Each row is a point on a landscape with many valleys, with its height.
From any point a ball takes the steepest step (drop divided by distance) to one of its 5 nearest points. It stops when none of these is lower. Distance is the straight distance between rows; heights are no part of it.
fatuv: [130 103  82  81 116 152  99 213 135 163 113 158 165 101 157 111 128 154
 150 177 153]  (h 3.75)
bova: [106 123 206 155 135  85 120  99 114 167  94  92  91 129 133 129  94  63
 143  76 121]  (h 5.73)
pinu: [130 165 158 168 123  87 127  81 160 131 145  98  87 153 135 133  89 103
 159  56 100]  (h 2.03)
zoge: [117 136 142 135 133 124 127  58 135 105 142  95 135 167 114 158 148 154
 103 132 105]  (h 3.44)
per: [134 152 201 153 133 195 108  45 111 122 152  50  97 138 121 159 103  82
 130 121 146]  (h 1.89)
kamo: [174 109  88 127  55  92 154  94  62 126  98 118 162 137 153  94 138 147
  79 137 158]  (h 2.98)
veket: [107 113 103  84 143 141  97  86  97 135 114  79 139 129 154 119 149 132
  90 143 109]  (h 2.29)
dem: [138 136  90  80 137 137  74 119 106 156 105  98 155  92 168 115 135 128
 113 141 115]  (h 2.11)
tuvu: [121 159 145 173 146  69 114 112 126 150 107 132  87 131 138 111  93  74
 158  70  85]  (h 6.02)
pogin: [168 116  75 112  99 104 104 124 101 140  90 123 170 114 157 124 129 126
  80 135 125]  (h 2.25)
dedaf: [102 124 185 101 175 159 101  98 110 128 159  90 129 157 112 150 144 112
 143 166 154]  (h 3.82)
dila: [144 143 167 142 103 126 146 100 178  80 168 129 125 167  92 173 120 158
 141 129 128]  (h 4.18)
momep: [161 131  84 135 115 115 142 135  95 103 118 165 151  85 131 142 139 154
  99 149 101]  (h 5.09)
Kif: [ 78 144  71 132 156 224 124 218 167 159 122 123 113 113 143 117 143 199
 135 160 115]  (h 1.38)
topuv: [ 79 142  76 105 174 206 122 192 168 149 129 135 108 123 176 119 139 147
 111 118 142]  (h 1.98)
lebop: [134 155 166 132 168 137 124 105 134  97 149 105 109 147  95 152 126 119
 158 107 115]  (h 8.69)
Zotos: [112 118 129  88 136 129  76 101  89 168  91  65 119  89 175 110 122 107
  99 127 136]  (h 2.39)
nopa: [111 114 180 119 108  61 112 125 143 151  69 108 112 116 120 147 106  99
 126 104 115]  (h 3.92)
Bim: [151  90  77 156 117 117 179 208 109 131 131 170 148  78 145  93 133 163
 108 171 196]  (h 1.70)
pupes: [150 120 107 139 118 134 153 139  82 108 125 161 163 128 115 132 161 165
 102 180 131]  (h 4.11)
limiv: [143 107  65  57 107 152  89  81  81 164 105  88 169 119 161  78 126 152
 114 152 113]  (h 1.79)
zis: [ 87 109 205 138 104  72 151  72 180 139 111  97 147 143  94 151  95 130
 147 100 123]  (h 4.67)
Mosi: [146 127 132 160  95 126 175 157 194 100 185 156  69 169  93 161  85 113
 162 112 154]  (h 5.52)
Buv: [118  94  85 128 103 154 173 163 121 122 138 163 148 170 146  92 163 146
  87 167 171]  (h 2.99)
bir: [147 157 137 172 106  99 137  98 155 100 131 155 115 134 110 144 122 137
 116  77  84]  (h 8.26)
Diveb: [125 120  95  87 151 141 106 219 144 149 116 156 144  58 122 132 119 116
 159 141 138]  (h 4.31)
Kiko: [ 82  90 105  63 116 179 107 161 112 199 127 138 123 166 191  81 161 154
 143 141 148]  (h 1.56)
Nak: [ 98 124  38 132 138 192 131 202 154 151 114 149 130 118 164 112 142 172
 102 143 141]  (h 1.55)
goni: [166 114  65  92  78 144 132  95  67 137 110 116 182 127 147  80 147 155
 109 138 124]  (h 2.18)
gozib: [141 126  93 148 150 142 152 151 193  95 162 151  73 160 109 146 112 113
 115 108 162]  (h 4.72)
tinul: [166 117  77 123 123 143 112 211 133 131 112 166 170  51 125 126 118 138
 149 167 140]  (h 4.83)
vumol: [138 109 103 138 132 121 139 189 130 112 122 172 138  88  88 145 147 122
 116 158 135]  (h 4.27)
kogaf: [155 124  78  75 153 146  58 148 110 145 111 114 166  67 173 123 127 150
 160 159 110]  (h 2.36)
rusag: [101 114 220 144 103  76 131  82 166 148  94  87 124 143 108 144 106 109
 150  80 128]  (h 4.00)
dimo: [147 166 126 179 128 101 145 106 161  96 147 172  98 129 101 143 103 124
 159  78  71]  (h 8.06)
geg: [121 122 130 124 112 127 141  57 115 121 126  89 146 186 131 125 161 162
  77 146 111]  (h 3.76)
nane: [130 152 178 125 104 138 146  47 153 102 170  58  98 170 107 175  92 150
 146 118 126]  (h 2.63)
purit: [175 133  59 121 123 145 109 160 100 127 111 140 187  70 138 113 119 151
 136 153 121]  (h 3.52)
degu: [182 102  55  76 100 128  83 109  94 163 104 112 178 116 172  82 112 134
 107 130 139]  (h 1.87)
ropu: [126 148 130  96 153 118  98 115 113 129 112 105 109  94 133 135 127 101
 109 105  93]  (h 5.40)
soval: [119 154 169 136 156 123 111  65 124 122 122  72  96 141 135 140 124 116
 119  82 129]  (h 1.69)
foz: [159 147 157 177  93 127 174 118 177  75 180 166 124 131  80 150 115 159
 154 111 113]  (h 5.47)
Gop: [140 148 158 138  89 109 166 131 173  96 198 121  81 164  89 174  83 114
 185 122 135]  (h 6.78)
lut: [138 123 154 151 117 121 139  90 131  78 155 132 148 180  99 153 148 178
 118 161 125]  (h 1.16)
Podi: [139 106 123  59  80 182 161 129  70 141 125 145 181 154 112  57 164 157
 131 169 141]  (h 3.74)
baru: [133 109  82 198 120 149 192 171 154  98 146 174 102 132 132 119 142 162
  60 136 183]  (h 2.72)
misug: [119 106  68 166 125 157 179 175 143 126 132 169 125 119 143  99 138 163
  76 154 173]  (h 2.56)
kav: [142 153 126 197  94  62 140 120 168 127 118 176 104 106 119 128 107 123
 137  54  79]  (h 8.64)
Fuz: [121 108 116  93 102 155 141 113  90 125 141 129 181 148 119 104 171 153
 120 173 109]  (h 2.35)
nof: [122 148 180 134 120 148 132  27 142 109 156  44  99 158 135 175  99 139
 135 122 136]  (h 3.60)
Tuses: [118 142 147 108 159 136 124 127 125  95 133 136 137 132 100 146 154 127
 130 132 109]  (h 6.45)
sul: [107 101 103  83 125 155 122 194 123 153 125 156 150 116 132 118 151 135
 126 169 161]  (h 3.55)
Mafuf: [141 105 139 160 116 120 167 154 135  99 134 170 128 126  86 145 155 156
 112 155 147]  (h 4.42)
nef: [132 184 133 209 174  89 115 113 115 136 143 130  87 138 155 136  87  81
 186  92  63]  (h 6.84)
vap: [112 133 172 105 171 153 111 136 143 133 168 114  93 153 131 129 130  78
 147 116 187]  (h 4.06)
luvar: [160 143 127 167  98 102 152 123 122  98 117 178 124  78 119 144 125 157
  89 104  96]  (h 5.83)
sino: [ 99  96  98 110 135 147 136 156 139 131 130 160 140 158 142 117 158 130
  99 164 161]  (h 2.34)
labe: [131 130 120 138  83  82 125 107 127 131  83 133 133 120 139 150 140 136
  78 111 116]  (h 3.69)
Nades: [105 134 142  99 172 139 120 179 143 120 129 148 131 111 100 131 143 105
 153 135 126]  (h 6.00)
mapo: [128 112  87  93 111 116  99 101  94 135 106 108 145 118 151 121 143 136
  93 140 106]  (h 2.08)
givik: [131 164 152 172 133  76 125  90 148 133 125 135  85 141 143 122  97 101
 162  65  89]  (h 7.56)
Ferup: [125 151 162 158 189 132 130 161 111 146 169 137 104 140 112 131 107  64
 199  98 135]  (h 5.62)
tagar: [124 149 164 144  91  99 140  61 180 111 126 100 116 166 118 155 102 148
 106  81 123]  (h 5.75)
Demam: [143 150  88  84 157 142  81 159 116 133 117 119 149  59 156 123 128 133
 135 144 104]  (h 3.18)
zoli: [125 153 157 151 146  99 118 101 130 122 108 111  93 131 127 136 120 108
 123  75  98]  (h 1.41)
ramer: [ 79 125 176  97 172 173  99 130 120 157 160 120 118 137 148 127 146 112
 140 145 196]  (h 4.07)
mog: [127 130 124 136 155 137 144 156 175 111 163 142  75 160 109 144 110  75
 154  94 168]  (h 5.39)
tupi: [ 97 138 139  86 164 154  75  83  82 162 123  80 133  89 167 110 140 118
 112 138 113]  (h 2.42)
Zekov: [ 97  96  78  94 105 160 144 171 129 151 128 159 160 152 154  86 154 141
 119 159 165]  (h 3.49)
Vanuz: [ 96 107 108  73 118 153 111 150  98 161 131 131 170 133 145  93 152 145
 155 174 129]  (h 1.53)
doro: [100 101 181 127 121  80 116  86 141 152  86  88 115 147 136 145 133 109
  99 102 135]  (h 2.97)
faso: [128 117  97  54 118 162  78 166  95 164 128 127 168 104 162 104 133 163
 171 180 126]  (h 1.75)
lamiz: [116 132 166 113 171 145 109  58 108 117 131  60 124 159 135 148 153 136
 109 138 130]  (h 3.63)
rerak: [139 147 171 125 127 128 140 126 165  94 168 116 102 175  79 164 116 117
 163 122 133]  (h 6.88)
Ruk: [132  92  89 145 103 127 194 168  84 123 134 180 145 121 142  90 144 157
 107 188 183]  (h 2.48)
div: [114 103 170 124  84  68 115  99 149 142  89 113 141 139 115 143 132 126
 107 114 121]  (h 3.17)
mel: [124 133 178 130 144 101  89 113  97 161  82  99  93  92 146 118 105  64
 118  88 125]  (h 5.59)
pilud: [ 94 146 164 103 186 143 111 159 112 135 141 125 114  94 109 129 139  91
 158 130 127]  (h 7.64)
Pez: [146 117 153 182 112 108 178 154 148  90 147 190 116  95  74 150 143 154
 124 135 119]  (h 4.80)
nibo: [142  86 157 101 100  61  96 118 115 155  67  82 137 121 120 138 119 108
 109 136 125]  (h 2.60)
Muf: [140 157 116 127 154  89 106 140 112 127 102 130 105  95 128 127 102  82
 124  76  81]  (h 6.52)
fiki: [142 168 177 152 148 148 121  78 113 117 165  80  96 146 127 153 110  97
 169  87 106]  (h 7.38)
Nota: [173 116  85 140 110 120 168 148  54 100 125 153 165  84 128 104 147 176
 123 184 145]  (h 3.48)
puzi: [139 126 128 127 135 126 141 141 123  84 129 156 152 116  95 148 148 142
 105 147 104]  (h 5.37)
bime: [131 116 124 136 114 142 162 112  91 105 136 152 164 161 105 107 169 161
  99 177 121]  (h 3.33)
Sep: [103 150 173 129 169 169  90  93  90 140 135  86 115  98 134 117 128 108
 118 122 124]  (h 3.15)
Dop: [112 122 125  53 120 179  71 133  77 188 129  92 147 111 174  83 148 161
 187 181 130]  (h 1.03)
busu: [146  80 107 116  74  86 121 110  95 148  79 106 158 140 134 131 126 115
  92 132 135]  (h 2.41)
zedon: [106 127 225 161 120  68 132  91 145 164  88  98 123 124 115 127  88  94
 182  92 103]  (h 5.11)
zene: [159 117 153 165  93 120 168 144 198  82 174 155 100 162  92 172 114 150
 135 137 156]  (h 5.38)
Bufi: [125 170 186 166 161 186  86  66  90 134 136  71 104 117 135 135 110  73
 123  82 125]  (h 5.02)
bosa: [119 126 116 110 164 141 127 223 151 139 112 168 117  81 111 125 127 102
 142 120 126]  (h 2.12)
fonob: [103 138 106 124 176 155 131 177 176 140 143 146  86 130 139 130 132 103
 123  93 161]  (h 3.38)
beg: [116 154 175 164 141  88 118 102 132 146 108 106  80 140 147 124  99  74
 150  68  97]  (h 6.55)
muzat: [150 148  98 101 147 124 109 154 117 120 116 129 151  72 113 132 124 114
 120 135  85]  (h 4.91)
pemaf: [159 169 153 168  97 104 147  82 181  88 166 133 119 153  96 147  99 152
 136  86  99]  (h 7.10)
gib: [133 179 129 162 189 118 124 160 109 127 138 147 102  99 114 118 106  75
 189 115  69]  (h 7.19)
kas: [159 123  67  72 134 137  59 124 116 170 100 106 170  89 181  95 119 136
 135 140 121]  (h 1.93)
kor: [201 125  55 121 101 136 124 113  67 121 112 126 184  92 164  79 120 165
 123 149 139]  (h 2.32)
zago: [126 140 153 166  79  72 137  78 174 109 113 134 126 150 126 137 108 137
  95  69 127]  (h 7.59)
buren: [121 113 134 127 162 134 145 163 163 119 144 159 112 140  97 142 139 109
 119 136 153]  (h 4.68)
Venin: [136 139 132 167 138 112 157 160 148 118 189 133  60 172 119 156  77  76
 209 113 142]  (h 6.42)
Nev: [ 93 115  64  97 141 163 108 208 151 168 101 155 122  99 169 117 136 138
 121 136 148]  (h 3.19)
bebu: [106 102 211 124 104  75 140  84 148 142  70  84 167 110 107 158 109 141
 149 129  98]  (h 4.76)
kame: [123 103  87 152 128 135 160 188 152 120 130 179 121 124 112 118 147 132
  70 144 162]  (h 2.92)
sidi: [104 111 143 100 154 147 119 136 143 127 159 135 120 181 137 142 154 118
 115 147 174]  (h 2.33)
vaze: [102  82 154 132  80  85 128  69 131 151  88 100 145 170 134 137 140 138
  79 122 139]  (h 3.32)
bep: [142 142 126 172 108 112 157 107 114  82 127 157 138 120 108 150 158 168
  96 140  97]  (h 6.10)
migep: [ 84 120 104  96 160 168 115 156 162 152 132 138 119 148 177 115 150 137
 114 142 177]  (h 1.12)
rona: [138 166 135 189 143 104 144 122 144 110 181 133  93 159 108 153  93 113
 213 103  87]  (h 7.89)
raku: [154 117  99 163 125 110 178 161  87  89 136 172 143  79 123 132 143 174
 106 177 139]  (h 4.22)
Sano: [171 120  69  86 128 165  87 152 106 147 118 135 203 100 155 104 126 158
 157 163 119]  (h 2.58)
fuzi: [121  99 103  95  86 157 181 163  85 136 131 171 178 148 122  75 157 158
 124 173 172]  (h 3.47)
mok: [125 140 181 139 137  69 110 119 111 157  80 116  93 105 125 113  95  65
 142  77 110]  (h 5.21)
Naf: [ 99  94 114 103 133 151 138 135 129 126 155 154 153 190 137 110 161 133
 109 169 168]  (h 2.90)
tef: [131 156 169 147 165 142 121 143 124 121 180 121  93 144 118 139 103  54
 187 106 167]  (h 2.16)
fakem: [120 113 140 136 126 136 148 125 139  92 151 152 150 163  94 151 159 149
 115 168 135]  (h 3.40)
Boma: [140 154 123 151 141 117 132 152 137 105 121 156 109 105  93 136 125 111
 156  98  63]  (h 7.31)
Romu: [118 128 137 140 163 116 142 166 149 112 148 162 104 129  84 127 137 103
 172 115 105]  (h 6.74)
bopu: [145 146 115 145 109  99 121 114 132 104 101 147 109 115 124 141 127 133
  90  98  88]  (h 6.04)
zimem: [100 135  59 159 160 204 153 183 184 120 140 146 131 120 132 120 140 158
  95 144 134]  (h 0.77)
Gis: [118 136 184 136 124 120 125  45 160 125 124  60  98 163 137 166  98 112
 117  91 143]  (h 3.83)
Nuv: [122  94 123 110  98 154 174 121  91 116 139 149 170 185 114  75 173 157
 109 179 147]  (h 3.77)

Call two points neighbours if one is among the 5 nearest of the other. Go from one point of each pair to the other, from neighbour to neighbour, staying as low as possible. Name the highest point that can't be avoided.
Bim and zimem | misug
zimem and tef | vap
zoli and Dop | Sep
Dop and zimem | Kiko
lut and limiv | bime
migep and zimem | Kif
